A landscape with many valleys, sampled at points; each row gives a point and its height.
From any point a ball takes the steepest step (drop divided by distance) to one of its 3 nearest points. It stops when none of these is lower. Distance is the straight distance between rows; heights are no part of it.
mutu: [113 106 169 108 135 105  85 153 140 129 146 120  59 155 129 121  98 115
 157 117 108 121 180 156 119 109 131 103 149  93 132 119 126 116 107 102
 138]  (h 73)
finul: [131 198 100 174 136 197 157  97 133 105 101 105 195 128  91 159 123 155
 113 135 137 198  54 141 130 138 134 172  90 187 166 114 137 147 143 143
 129]  (h 461)
sez: [120 112 110 157  82 142 130 112 142 153 155 176 147 133 106 110 121 118
 142 148 156 134 130 147 169 132 112 120 140  98 114 137 124 147 124 148
 115]  (h 622)
Pamoz: [162 126  49 168 141 145 172  49  98  93  80  68 183 103  69 159 158 132
  76  94 174 174  55 122 143 162 125 154  64 158 176 134 164 158 184 132
  57]  (h 472)
rupo: [124 158 148  94 195 117 112 175 119 126 121 115 113 110 153 124 117 167
 110 122  59 112 148 114  88 133 126 128 124 144 143 135 131  99  95  97
 174]  (h 180)
tunu: [135 130 159  97 189  90 111 174 110 124 114 108 109 115 169 118 110 161
 112 107  62 107 161  93  78 131 132 116 138 140 144 134 122 105 103  91
 178]  (h 215)
varil: [113 134 143 127 117 138 105 147 145 139 150 156 104 140 104 117 100 123
 144 143 115 130 151 156 145 122 121 115 138  97 141 126 126 123  94 119
 140]  (h 131)
nofa: [123  82 209 102 124  75  84 141 132 106 114  91  28 179 157 136 118  96
 181 102 126 109 189 136  86  84 156 107 156 118 117 103 122 126 126 113
 132]  (h 188)
kepo: [165  73 190 117 160  52  99 154  93 118  96  92  86 141 204 116 118 147
 148  81  69 121 165  71  59 102 165 109 160 131 134 101 112 133 123 106
 182]  (h 223)
suno: [156  99  47 168 126 143 172  56  86  85  90  80 181 103  74 148 180 109
  72 107 178 149  52 117 145 176 123 155  73 132 166 137 162 148 180 139
  52]  (h 487)
vusib: [141  83  60 155  77 142 167  77  95 104 134 121 173 110 104 136 175  88
  92 144 195 106  79 110 150 171 122 146 113  92 112 140 143 133 175 157
  70]  (h 442)
bovi: [138 153  92 180 104 173 149 106 121 124 114 141 185 120  87 137 132 136
 116 146 153 166  66 131 153 153 119 156  97 147 156 131 131 149 127 151
 123]  (h 382)
dun: [114  99 138 120  81 108 128 100 169 167 161 166  89 145 126 110 123 103
 161 119 181 125 166 153 182  92 113  98 161 110  84 138 119 146 143 144
  87]  (h 308)
Vife: [106 102 148 108  87  98 114 111 169 162 155 158  70 157 124 113 117  99
 169 119 172 128 175 163 178  87 114 101 158 110  94 126 120 152 133 128
  93]  (h 238)
teki: [126 101 103 151  70 142 135 102 135 165 151 174 143 134 111 120 131 107
 132 142 171 123 126 139 172 130 112 120 139  92 102 138 118 147 144 155
 103]  (h 637)
zesi: [139  67 213 106 132  57  87 144 109  94 107  84  38 175 190 134 132 108
 178  97 108 101 184 115  63  87 169 114 160 129 119  96 125 131 139 120
 149]  (h 196)
vilev: [161 115  62 180 116 149 162  69  99 103  91  99 192 108  79 149 160 122
  89 114 176 161  54 118 141 173 124 161  80 151 167 137 150 155 163 148
  74]  (h 423)
Kel: [121 188 140  88 205 117 123 176 126 119 126 114 146 101 151 130 129 174
  95 117  52 112 137 102  89 122 127 138 113 182 136 144 126 103 107 101
 172]  (h 187)
purar: [137 112  92 169  76 158 139 107 129 145 139 171 171 119  97 118 129 118
 125 147 166 136 106 137 158 146 116 137 124 108 127 137 124 149 126 155
 117]  (h 384)
Guf: [140  90  79 156  69 143 162  84 108 134 146 147 167 117 118 134 160  83
 110 146 190 108  97 115 165 157 119 135 123  91  98 143 136 134 169 165
  74]  (h 506)
tudip: [150 138  74 187 106 169 156  91 122 113  98 124 197 117  86 143 142 134
 108 128 160 167  65 129 140 159 125 165  92 156 166 128 140 152 141 151
 103]  (h 386)
bif: [142 173  91 178 126 187 155 102 126 112  92 119 195 124  89 155 129 148
 115 137 149 187  54 139 141 149 127 165  94 173 167 118 135 154 139 146
 119]  (h 434)
maba: [135  88  79 147  69 149 160  83 114 143 153 148 159 115 128 131 161  86
 116 154 195 107 106 114 167 151 119 126 136  84  88 142 133 129 169 166
  77]  (h 505)
Tedu: [120  96 107 148  68 138 139 101 142 166 160 180 137 130 116 118 134 110
 140 144 170 126 132 138 174 125 113 117 145  95 100 136 120 144 143 156
  99]  (h 636)
Num: [141 121 166  98 174  91  98 167 107 123 120 106  88 123 158 122 109 148
 126 108  68 113 163 102  82 129 139 115 138 120 147 133 130 109  97  97
 172]  (h 407)
negi: [143 181 133  86 207  88 131 178 126 116 121 116 150 100 169 134 124 189
  88  93  61 112 151  73  69 113 132 135 126 202 137 139 109 111 112  88
 191]  (h 256)
Vani: [110 163 126 130 150 158 112 163 135 126 132 142 128 128 110 121 106 142
 129 155  95 138 123 149 130 147 118 128 113 120 147 130 133 111  85 120
 154]  (h 245)
sumuz: [109 184 131 121 169 157 121 170 134 123 123 136 133 116 119 126 112 150
 120 154  81 133 118 144 121 144 126 141 106 135 152 132 140 108  96 118
 160]  (h 250)
rofev: [104 224 129 107 189 171 135 159 138 112 121 111 163 106 123 147 144 162
 106 152  70 149  96 147 109 124 124 158  97 182 141 122 131 110 127 114
 167]  (h 286)
Gogid: [112 107 142 118  89 114 108 117 167 160 161 164  89 150 114 112 114 105
 160 124 160 131 169 157 171  96 115 104 149 102  98 126 114 141 129 129
 107]  (h 228)
Kune: [149 106 177 105 175  70  98 160 101 121 111  97  90 125 183 121 113 147
 128  95  63 113 168  86  69 124 148 109 149 125 147 125 123 119 105  99
 179]  (h 399)
Lapep: [124 141 102 167 101 169 134 126 136 139 133 169 166 128  95 116 113 135
 134 152 141 150 110 147 157 150 117 137 119 116 140 132 126 135 107 147
 134]  (h 340)
kig: [114 110 134 128  91 130 112 121 156 161 158 171 104 140 106 114 116 111
 154 131 154 131 158 157 171 109 115 107 150  94 112 130 125 140 118 136
 119]  (h 236)
fitob: [164 102 168 105 180  58 110 164 105 126 100 104 106 125 198 111 105 172
 124  79  64 119 156  60  64 114 156 113 151 152 137 124 112 123 110  93
 195]  (h 217)
gita: [133 110 178 101 168  85  94 168 112 124 121 103  77 135 164 117 111 141
 137 108  74 108 174 108  81 120 141 106 149 109 145 122 126 116 105  98
 165]  (h 633)
Pagu: [119 170 113 153 133 172 129 144 140 126 130 148 161 125  95 129 118 142
 130 156 117 152  95 154 143 148 119 147 103 139 153 126 127 131  99 135
 143]  (h 412)
Fefe: [160  88 181 111 164  55  98 162  94 126 101  96  87 133 197 113 106 154
 135  84  65 114 166  72  60 112 157 109 151 135 139 112 116 128 112  99
 189]  (h 273)
fegi: [110  96 162  99  92  94 108 108 184 152 146 158  59 158 129 116 122 101
 173 106 184 124 179 160 176  75 117  98 167 131  93 125 117 150 136 126
  87]  (h 289)
mubid: [116 143 125 142 115 156 114 148 147 138 140 163 136 132  99 116 106 130
 139 156 118 140 125 153 147 137 122 129 124 109 141 129 131 129  94 130
 137]  (h 372)
mifav: [106 208 128 115 181 174 136 164 138 114 116 123 152 109 122 141 130 161
 112 160  78 146 101 151 116 134 122 154  97 166 149 123 135 110 108 119
 172]  (h 479)
Bodov: [120 173 108 165 130 185 137 132 139 119 117 142 172 122  92 135 118 143
 128 159 126 165  81 153 141 148 125 152  98 154 154 123 128 132 105 144
 141]  (h 470)
mefel: [122 145 115 157 106 161 122 137 143 137 140 166 148 130  95 116 112 135
 136 158 127 147 113 155 148 141 118 135 123 113 141 126 125 133  98 138
 138]  (h 172)
ripep: [110 213 135  87 207 139 134 177 136 114 126 114 159  99 145 136 142 175
  92 134  55 128 121 118  91 121 125 151 105 190 131 134 131 103 121 107
 177]  (h 257)
fuz: [133 128  86 183  94 164 144 108 128 131 119 157 180 118  91 128 133 129
 127 150 157 148  85 130 153 156 118 152 110 132 144 129 129 148 123 153
 116]  (h 378)
saz: [129 150  95 177 110 170 135 115 132 122 118 150 180 121  88 128 123 142
 131 153 147 160  83 143 149 154 120 152 104 141 155 131 132 142 114 152
 128]  (h 381)
pavu: [115 128 131 140 108 142 109 134 153 147 155 163 121 142 106 107 108 121
 145 143 135 139 144 155 154 129 122 119 135  98 132 130 125 133 103 132
 137]  (h 451)
kog: [140  80  66 152  81 149 174  71  98 105 137 109 165 114 103 141 180  79
  91 141 195 104  75 115 154 170 122 148 114  79 108 138 152 121 184 153
  57]  (h 450)
beko: [138  77 206 103 138  62  82 146 109 109 111  84  44 170 178 131 121 113
 170  97 103 103 188 118  69  97 160 110 155 119 125 104 119 121 134 112
 153]  (h 270)
tigi: [135 108  82 172  82 161 142  98 120 130 130 156 185 122 104 126 145 114
 120 144 167 132  93 125 156 157 118 144 115 113 129 137 123 148 139 157
 101]  (h 379)
mifa: [132  85  84 134  67 147 174  76 108 140 151 134 147 122 127 136 167  79
 112 153 206 102 104 115 170 158 122 126 136  84  75 141 139 122 178 166
  62]  (h 488)
tuniz: [127  93 189 103 154  79  85 152 108 115 123  95  56 150 157 127 111 127
 155 106  87 109 184 123  82 111 147 103 150 103 140 119 123 114 111 100
 156]  (h 305)
rava: [153 117  63 188 101 157 158  80 103 111 101 120 196 109  82 141 162 123
  99 125 171 147  58 123 143 168 124 156  89 145 155 139 139 153 153 157
  83]  (h 395)
nomag: [136  96  82 157  69 144 146  88 119 143 147 160 165 119 116 122 150 103
 116 145 178 120 107 121 165 145 113 127 129  96 103 142 128 138 154 162
  93]  (h 507)
Vur: [116  96 123 102  68 127 179  79 139 183 143 148 106 125 161 128 158  86
 147 136 210 101 128 135 191 118 106  93 160 110  50 138 133 121 179 166
  54]  (h 788)
popus: [120  99 183  98 141  90  83 146 129 119 131 101  45 158 146 126 102 112
 161 109 104 116 187 142  99 105 145 102 153  99 128 114 121 117 115 103
 142]  (h 118)
veges: [143 124  76 187  94 167 150  96 121 123 115 146 189 116  88 131 144 129
 112 143 164 153  75 127 153 159 120 152 102 135 148 135 135 149 139 156
 107]  (h 380)
zaseg: [119 113 175 106 155 106  83 154 125 126 129 104  69 145 147 119 105 128
 148 117  88 114 181 132  94 118 141 103 147  96 137 123 127 112 107  96
 152]  (h 184)
Lega: [121 127 105 158  89 157 128 122 137 146 145 170 154 131 100 116 122 123
 141 152 147 143 115 148 162 141 114 127 124 102 128 130 125 136 110 147
 126]  (h 501)
Gemu: [117 195 115 155 147 190 142 130 143 108 108 128 176 120  94 140 126 148
 122 159 119 171  75 152 140 142 124 157  92 162 157 119 135 131 116 138
 146]  (h 546)
Pivi: [128 176 142  92 201 115 118 179 128 123 122 116 135 104 157 124 124 172
  96 122  54 107 144 101  86 134 123 133 123 169 143 142 129 105 101  98
 179]  (h 185)
Kiv: [145 107  72 178  86 151 152  87 109 116 114 141 186 114  98 134 161 108
 106 138 177 133  81 115 152 163 120 149 107 116 136 145 137 146 151 160
  86]  (h 427)
fugem: [161  61 213 112 143  49  92 151  92 108 101  87  67 169 208 127 127 126
 169  81  89 109 173  92  56  92 171 108 160 129 121  93 118 138 136 123
 168]  (h 163)
Zak: [111 118 142 121 109 128  99 135 156 145 162 152  92 151 111 112 100 118
 158 133 130 133 160 160 153 110 122 105 150  95 124 127 123 130 109 119
 125]  (h 115)
Mut: [111 143 132 132 125 150 104 152 140 138 145 149 114 136 106 115 100 132
 138 147 115 134 137 153 139 135 123 123 131 101 140 128 130 119  93 119
 146]  (h 195)
rol: [124  93  95 141  67 139 155  87 129 163 152 165 152 122 132 124 150  93
 121 144 186 116 122 126 177 135 114 125 144  88  82 141 125 140 164 161
  82]  (h 509)
pom: [106 100 170 100 100  98  97 121 174 142 145 142  42 166 120 112 110  98
 179 109 167 123 185 170 153  79 128 100 165 121 101 121 120 144 127 114
 103]  (h 271)
kipob: [126 205 129  85 209 112 137 171 134 113 128 112 164 101 158 135 137 184
  82 107  58 113 136  90  77 113 131 142 115 205 130 141 119 110 120  94
 178]  (h 247)
Vidi: [146 129  74 181  97 164 153  90 116 112 105 133 196 111  86 145 141 127
 110 133 169 155  64 129 146 161 124 159  96 146 158 134 134 157 144 154
  98]  (h 383)
Gokif: [110 137 152 108 150 124  96 162 137 134 138 129  96 134 122 117  99 133
 139 136  95 128 159 150 117 129 128 112 133 100 142 129 130 109  86 105
 152]  (h 63)
Kasa: [115 197 118 150 149 185 142 141 140 116 111 130 171 118 104 138 120 153
 124 157 112 161  82 154 135 139 119 161  96 164 154 121 135 129 111 134
 153]  (h 687)
Kuget: [147  85 189 108 163  59  93 156  96 116 111  94  71 142 188 121 116 139
 146  89  76 108 175  90  63 108 156 111 157 121 142 112 118 121 117 106
 175]  (h 433)
zefo: [157  47 223 120 120  42  95 148  96  97  95  89  63 175 213 134 144 117
 184  88 101 107 173  98  55  72 186 124 160 145 104  85 111 140 136 139
 164]  (h 207)
kugo: [149  92  53 161 100 140 171  70  89  90 116  98 173 106  86 141 186  88
  83 134 184 116  72 114 147 178 124 155  98 103 132 140 152 132 172 142
  56]  (h 459)
deze: [105 206 124 138 162 186 138 149 141 111 115 130 165 118 112 144 123 157
 121 162  97 157  81 155 126 136 129 159  95 163 151 122 133 117 110 130
 157]  (h 649)
vepo: [126  91 199  98 130  78  78 145 129 105 127  97  35 173 153 131 114 102
 168 104 123 106 195 141  97  88 151 103 161 106 122 103 123 123 124 108
 134]  (h 160)
sedu: [118  99 117 132  80 128 124 106 152 168 163 174 120 134 119 114 124 110
 146 136 171 127 145 146 175 114 116 106 148  97  93 134 119 145 136 153
 102]  (h 638)
fiti: [134 130 163 104 174  97 104 174 111 128 122 106  92 123 157 119 111 153
 119 116  66 106 162 108  84 130 131 119 134 121 146 134 125 104  95  97
 168]  (h 290)
geti: [142 196 123  78 203  89 135 171 134 106 127 120 171 102 168 134 118 197
  80  79  59 115 146  69  64  95 134 134 127 223 125 133  97 118 119  84
 192]  (h 502)
kab: [124  89 112 105  69 138 184  77 121 167 150 139 124 127 149 133 157  80
 137 147 215  96 117 124 184 131 118 108 151  92  52 138 131 117 184 168
  52]  (h 758)
siluf: [113 181 122 136 148 172 129 154 138 123 123 137 150 120 108 132 115 142
 124 166  99 153 105 152 131 145 120 145 103 142 153 126 134 115  98 126
 157]  (h 624)
midu: [108 104 181 103 117  93  90 138 156 130 143 120  48 167 127 121 103 107
 170 112 136 119 189 158 126  90 136 101 155 104 124 113 121 126 119 106
 123]  (h 142)
Legu: [115 111 128 139  88 135 116 121 153 154 160 168 121 142  99 112 109 117
 148 137 145 135 147 153 164 120 114 109 145  90 117 127 116 136 109 137
 116]  (h 261)
vusa: [119  95 187  98 128  87  81 138 144 112 131 103  34 172 138 129 102 102
 176 106 132 115 194 150 111  88 146 101 159 110 122 108 121 124 118 106
 122]  (h 128)
zifom: [110 222 128 101 202 156 133 167 136 115 126 113 163 104 138 147 144 167
  97 147  65 141 105 132 101 122 126 158  96 192 142 124 133 105 122 117
 172]  (h 264)
Loz: [158 135 156 101 192  65 123 173 114 119 105 109 132 109 190 114 102 185
 101  83  55 116 153  60  70 116 141 122 143 178 136 136 111 123 106  82
 191]  (h 216)
gusa: [111 120 149 125 117 130  95 146 152 140 155 149  88 144 109 113 102 121
 147 136 121 129 159 156 140 116 124 102 141  95 129 123 121 123 100 114
 136]  (h 81)
Vogus: [119 100 182 103 132  95  85 141 140 124 142 112  51 167 133 126 102 110
 160 110 115 116 187 147 108  97 138 102 153  98 132 117 120 120 118 106
 134]  (h 92)
tov: [111 147 145 116 152 134  99 168 139 130 135 133 104 127 119 116  96 136
 134 138  88 125 148 149 122 134 124 118 128 104 149 125 134 106  90 106
 152]  (h 67)
zavaf: [123  93 102  93  74 155 201  70 119 155 146 110 111 126 152 142 156  63
 127 155 229  85 102 117 179 142 128 118 155  87  47 130 139  97 189 165
  39]  (h 792)
Vubev: [110 148 132 127 133 149 105 157 141 135 142 150 122 132 111 115 104 133
 136 153 105 138 135 155 140 136 122 126 127 106 147 131 127 113  91 121
 148]  (h 220)
Nisu: [144  91  60 171  84 147 163  76  99 110 119 125 180 108  99 140 175  93
  96 137 185 122  72 111 147 173 125 149 107 100 129 139 143 140 169 156
  75]  (h 437)
beve: [113 175 124 140 141 169 126 152 136 125 129 147 147 122 103 122 115 143
 135 159 105 149 104 156 138 147 122 138 108 128 151 126 131 119  93 127
 154]  (h 346)
Zaz: [159 133  61 183 130 156 165  59 103  99  86  89 200 111  72 155 151 133
  89 104 173 172  53 121 137 159 126 165  71 170 175 137 146 161 170 145
  72]  (h 447)
gaso: [129 129  95 176  92 164 135 119 133 137 138 167 170 120  92 119 129 126
 132 147 151 145  98 141 156 147 118 143 120 117 140 133 124 140 119 150
 122]  (h 366)
dano: [123  96 112  78  73 147 211  74 128 171 139 118 102 132 164 139 154  64
 138 152 232  84 102 124 186 133 117 109 158  99  47 131 141  97 184 166
  32]  (h 785)
daten: [116 148 151 101 181 121 103 172 125 124 124 119 104 119 141 125 107 151
 121 136  69 120 155 124 100 136 130 120 126 127 152 135 136 102  92  96
 168]  (h 169)
sesen: [120 203 105 160 141 198 152 113 133 106 105 114 183 122  99 153 123 152
 119 146 123 185  61 147 127 136 127 171  90 181 162 110 133 138 134 141
 144]  (h 482)
feze: [129 195 131  83 210 107 135 171 131 113 126 115 161 105 160 132 134 185
  88 102  53 115 144  85  76 112 127 140 118 205 128 139 110 111 118  94
 187]  (h 229)
bes: [158  69 202 120 151  53  92 155  92 116 101  91  74 148 203 119 123 137
 160  82  77 111 172  89  60  95 170 112 164 123 128 102 113 134 130 107
 176]  (h 80)
konif: [124  96 113 133  69 126 143  94 147 173 158 170 123 133 122 119 135 102
 141 138 181 122 138 136 182 119 107 109 151  98  83 139 125 148 153 153
  90]  (h 639)
toton: [140 143 155  95 194  90 114 172 113 124 118 111 117 111 172 122 111 171
 106 108  56 113 157  87  71 129 131 122 129 159 143 138 121 106  97  89
 184]  (h 209)
nibin: [111 106 161 112 103 105  99 127 166 147 157 151  67 156 116 110 107 109
 166 119 151 125 178 161 153  90 117 100 157 105 109 121 123 143 121 120
 113]  (h 186)
gaba: [118 115 137 129 100 133 109 130 156 152 161 166 112 143 109 114 107 116
 149 136 138 136 159 158 158 109 118 106 146  91 120 128 121 135 108 132
 124]  (h 190)
Mog: [125 194 102 172 132 188 147 120 133 113 107 132 184 124  95 146 121 147
 128 149 128 181  67 150 133 142 125 163  93 167 159 118 131 136 120 139
 140]  (h 503)
fidap: [140 163 147  92 200  93 116 175 120 118 117 108 131 105 170 122 119 179
  97 102  58 108 155  82  75 125 135 127 130 171 140 143 120 106 103  96
 178]  (h 206)
nizak: [154 160 142  91 198  78 124 174 124 118 113 115 141 102 180 123 106 189
  93  88  56 109 150  61  66 113 141 129 139 192 138 141 109 119 106  84
 192]  (h 243)
tas: [127  84  88 118  67 157 189  75 107 137 152 117 139 121 133 140 165  64
 111 154 216  88 102 112 173 147 125 125 139  83  64 133 140 112 192 161
  51]  (h 662)
las: [127 216 125  78 209 112 133 178 141 111 135 115 174  97 152 143 144 187
  80 104  53 114 135  90  71 100 131 146 113 215 128 133 112 112 133  99
 182]  (h 260)
Besan: [141  88 185 105 158  68  86 152 102 123 115  93  63 146 181 120 113 136
 148  96  76 111 178 100  69 112 153 107 153 113 136 118 121 117 117 103
 167]  (h 466)
gir: [118  97 122 124  66 126 140  92 157 178 155 173 111 133 134 116 136  99
 152 134 180 115 147 144 191 103 106  98 158 100  78 136 120 147 154 155
  78]  (h 640)
latu: [146  75 198 106 153  56  90 154  98 117 111  86  63 154 188 121 123 126
 158  92  81 109 180  97  69 103 162 107 156 118 131 104 117 129 120 106
 163]  (h 248)
melip: [117 152 114 152 119 163 125 138 143 133 132 161 149 125  96 122 109 140
 136 157 124 148 106 155 145 142 118 139 112 116 149 126 125 128  97 133
 143]  (h 314)
zime: [135  88 197 105 149  73  86 151 106 113 116  90  56 156 175 127 114 123
 158 102  93 109 188 118  72  98 160 106 153 110 130 109 126 118 122 105
 153]  (h 353)
gona: [109 217 124 144 159 193 148 144 139 105 108 116 180 115 107 149 130 151
 117 154 102 178  74 154 123 128 124 163  88 180 151 111 135 124 133 134
 158]  (h 425)
Puniv: [105 216 123 135 172 187 141 150 134 111 113 115 166 113 113 149 133 154
 116 156  92 157  82 154 118 130 127 159  94 174 153 118 137 120 121 131
 160]  (h 373)
Daf: [153 127 156 100 189  66 114 169 109 122 106 107 119 107 190 115 107 178
 110  92  57 113 160  62  70 121 146 120 141 163 140 136 118 120 101  91
 192]  (h 214)
nunov: [119  98 133 104  78 115 159  85 155 187 144 163  97 131 152 123 150  91
 158 125 201 113 143 146 198 100 103  96 160 116  59 141 124 141 166 162
  61]  (h 798)
Kemav: [109 101 180  99 114  93  85 132 163 124 140 123  37 177 125 121 106  97
 179 109 151 121 192 159 132  82 137  99 162 113 116 114 121 135 122 106
 114]  (h 197)
Nif: [121  91 104 117  62 131 166  81 132 171 153 151 128 124 146 129 150  85
 136 145 194 102 132 130 188 123 111 101 155  95  61 141 130 135 173 167
  69]  (h 803)
dabu: [135  82  68 143  69 147 171  74  99 122 141 122 161 114 119 139 169  77
  96 146 201  97  84 109 159 163 121 142 125  81  92 134 144 122 181 161
  61]  (h 460)
Vumun: [106 193 132 113 173 159 121 172 138 122 121 129 142 109 121 135 117 152
 116 157  83 136 110 148 114 143 118 146 108 156 148 128 132 108  93 116
 167]  (h 411)
Rupu: [110 168 138 110 172 136 107 170 128 126 126 123 122 113 133 127 110 152
 120 147  75 126 132 139 109 140 127 130 121 134 152 135 135 102  92 110
 167]  (h 183)
zofoz: [122 209 130  83 213 126 134 174 136 120 125 111 164  97 152 141 141 181
  91 119  52 120 134 106  80 111 128 150 113 203 136 134 122 109 125 105
 181]  (h 255)
Mup: [115 131 118 148 100 150 120 135 146 144 150 169 140 133  96 114 113 129
 142 148 137 141 130 156 155 134 116 131 129  99 133 130 124 135 105 135
 131]  (h 655)
pive: [109 108 148 120 105 122  98 132 162 145 154 150  82 153 112 115 103 116
 151 127 143 135 174 164 157 107 118 102 147  96 121 122 120 134 113 122
 122]  (h 143)
gef: [155 107  65 181  93 152 161  78 101 114 108 125 192 109  89 133 167 110
  98 132 182 136  69 119 152 173 124 154  97 122 148 141 145 150 162 152
  86]  (h 415)
vobeg: [149 161  77 185 123 171 160  77 118 105  90 103 207 121  79 156 137 145
 109 112 162 183  51 129 136 147 129 172  84 174 173 123 138 155 150 155
 104]  (h 404)
mukap: [113 123 158 107 137 114  89 154 137 132 147 126  77 145 123 118  99 122
 147 123 102 123 176 144 116 121 129 108 141  96 139 125 128 113  99 103
 147]  (h 62)
puf: [102 228 126 117 187 180 143 153 137 102 117 113 171 117 118 152 139 158
 109 158  85 162  88 148 111 121 132 166  90 182 144 115 138 118 131 129
 165]  (h 311)
Nasat: [159 116  57 180 125 148 174  61  95  97  86  85 191 106  76 153 164 126
  82 101 175 165  55 117 138 167 131 155  73 158 173 137 154 156 177 142
  62]  (h 452)
Gugel: [126  82  87 115  68 141 184  71 116 153 150 136 139 124 140 135 161  73
 122 150 215  88 110 122 174 140 124 120 147  88  60 138 137 122 185 169
  56]  (h 643)
dol: [115 124 165 108 163 111  93 165 125 125 133 110  85 129 137 122 108 131
 137 128  79 122 163 138 104 124 134 106 136 102 144 128 134 108  96  94
 156]  (h 116)
rovi: [112 190 140 100 193 140 124 176 132 119 122 118 139 106 136 131 125 164
 103 144  62 119 130 127  98 136 128 137 113 164 142 136 133 100  98 108
 173]  (h 194)
rofe: [146  78  58 157  90 144 174  71  91  99 128 106 168 106  97 137 177  82
  87 140 194 107  74 113 151 167 127 152 106  88 117 138 147 134 181 155
  60]  (h 449)
pova: [109 129 152 116 133 126  94 149 141 133 142 130  88 144 118 116 102 123
 144 135 105 124 160 155 128 123 127 108 142  91 136 126 127 115  94 109
 148]  (h 55)
ruma: [108  99 150 105  84 100 128  99 175 170 147 162  74 142 133 112 126 105
 169 115 187 126 162 154 186  85 106  98 165 124  80 131 124 151 143 139
  81]  (h 283)
zar: [120 105 112 148  80 137 128 109 144 162 159 171 142 134 109 116 123 114
 140 146 164 128 136 142 170 123 111 115 140  94 107 135 119 143 133 149
 106]  (h 635)
Fol: [154  98  57 173 108 145 167  69  91  95  96 107 187 103  79 142 177 107
  83 123 185 137  58 116 142 177 128 159  86 124 153 139 153 143 169 147
  70]  (h 448)
Ked: [135 123  87 179  85 159 134 107 127 136 136 161 175 122  96 125 133 127
 125 150 158 142  94 138 159 152 118 136 113 120 133 129 124 144 127 156
 116]  (h 375)
nom: [141  67 217 107 127  53  88 150 106  95  97  82  41 179 188 139 137 106
 186  97 111 100 179 114  64  82 177 120 155 141 109  95 119 135 139 128
 144]  (h 110)
nuson: [158 167 134  86 199  71 134 176 125 108 115 116 153 106 181 122 104 198
  92  73  58 116 150  58  69 105 139 128 133 211 130 130 104 119 116  78
 194]  (h 414)
mosaf: [111 107 165 105 108 101  93 136 163 139 152 138  63 162 119 113 102 106
 166 119 142 126 182 165 144  88 129  99 153 104 117 123 115 133 115 109
 118]  (h 213)
teluk: [124  96 121  90  68 139 196  73 131 179 137 134 104 126 169 133 154  73
 148 147 221  93 120 131 191 121 112 101 160 106  43 134 134 115 186 168
  38]  (h 784)
Kereg: [142  87  70 173  73 149 161  82 104 129 133 136 183 112 104 134 167 100
 105 142 187 122  83 114 154 166 115 145 116 105 123 139 134 143 161 161
  80]  (h 432)
disod: [113 141 149 112 158 127 102 164 128 130 134 126  99 129 135 117 102 142
 131 135  85 124 157 137 112 138 124 119 129 108 146 129 131 106  88 106
 157]  (h 70)
Sabik: [150  92  58 178  95 149 165  77  94 105 109 115 183 111  87 143 172 103
  93 129 183 129  68 111 146 174 127 154  94 118 141 140 147 145 167 152
  73]  (h 429)
Paku: [132 180 138  85 207 100 124 178 126 119 122 116 148  99 165 130 128 184
  92 106  53 108 146  86  80 122 129 133 121 189 136 144 118 110 112  92
 183]  (h 198)
Dalat: [112 104 152 116  89 111 108 115 170 162 160 157  81 152 114 112 117 106
 168 120 167 131 173 159 171  89 118  99 160 105 100 127 119 146 126 130
  99]  (h 221)

For each start below, name the point where the ball stops.
Kereg => mefel
dabu => mefel
Pamoz => mefel
nuson => pova
sesen => mefel

Two balls start at each pair of points below. Name the first point that both come to, or write -.
kog / Fol => gef
zifom / Gemu => -
beve / saz => -
Zaz / Mog => mefel
zar / tigi => Lapep
fitob / Paku => Pivi
nunov / kig => Zak
Kasa / rofev => -

For each start below, name every point that the ball comes to, in order.
mifav => rofev zifom ripep Kel Pivi rupo daten disod Gokif pova
zofoz => kipob feze Paku Kel Pivi rupo daten disod Gokif pova
puf => rofev zifom ripep Kel Pivi rupo daten disod Gokif pova
ruma => Vife Dalat nibin pive Zak gusa pova
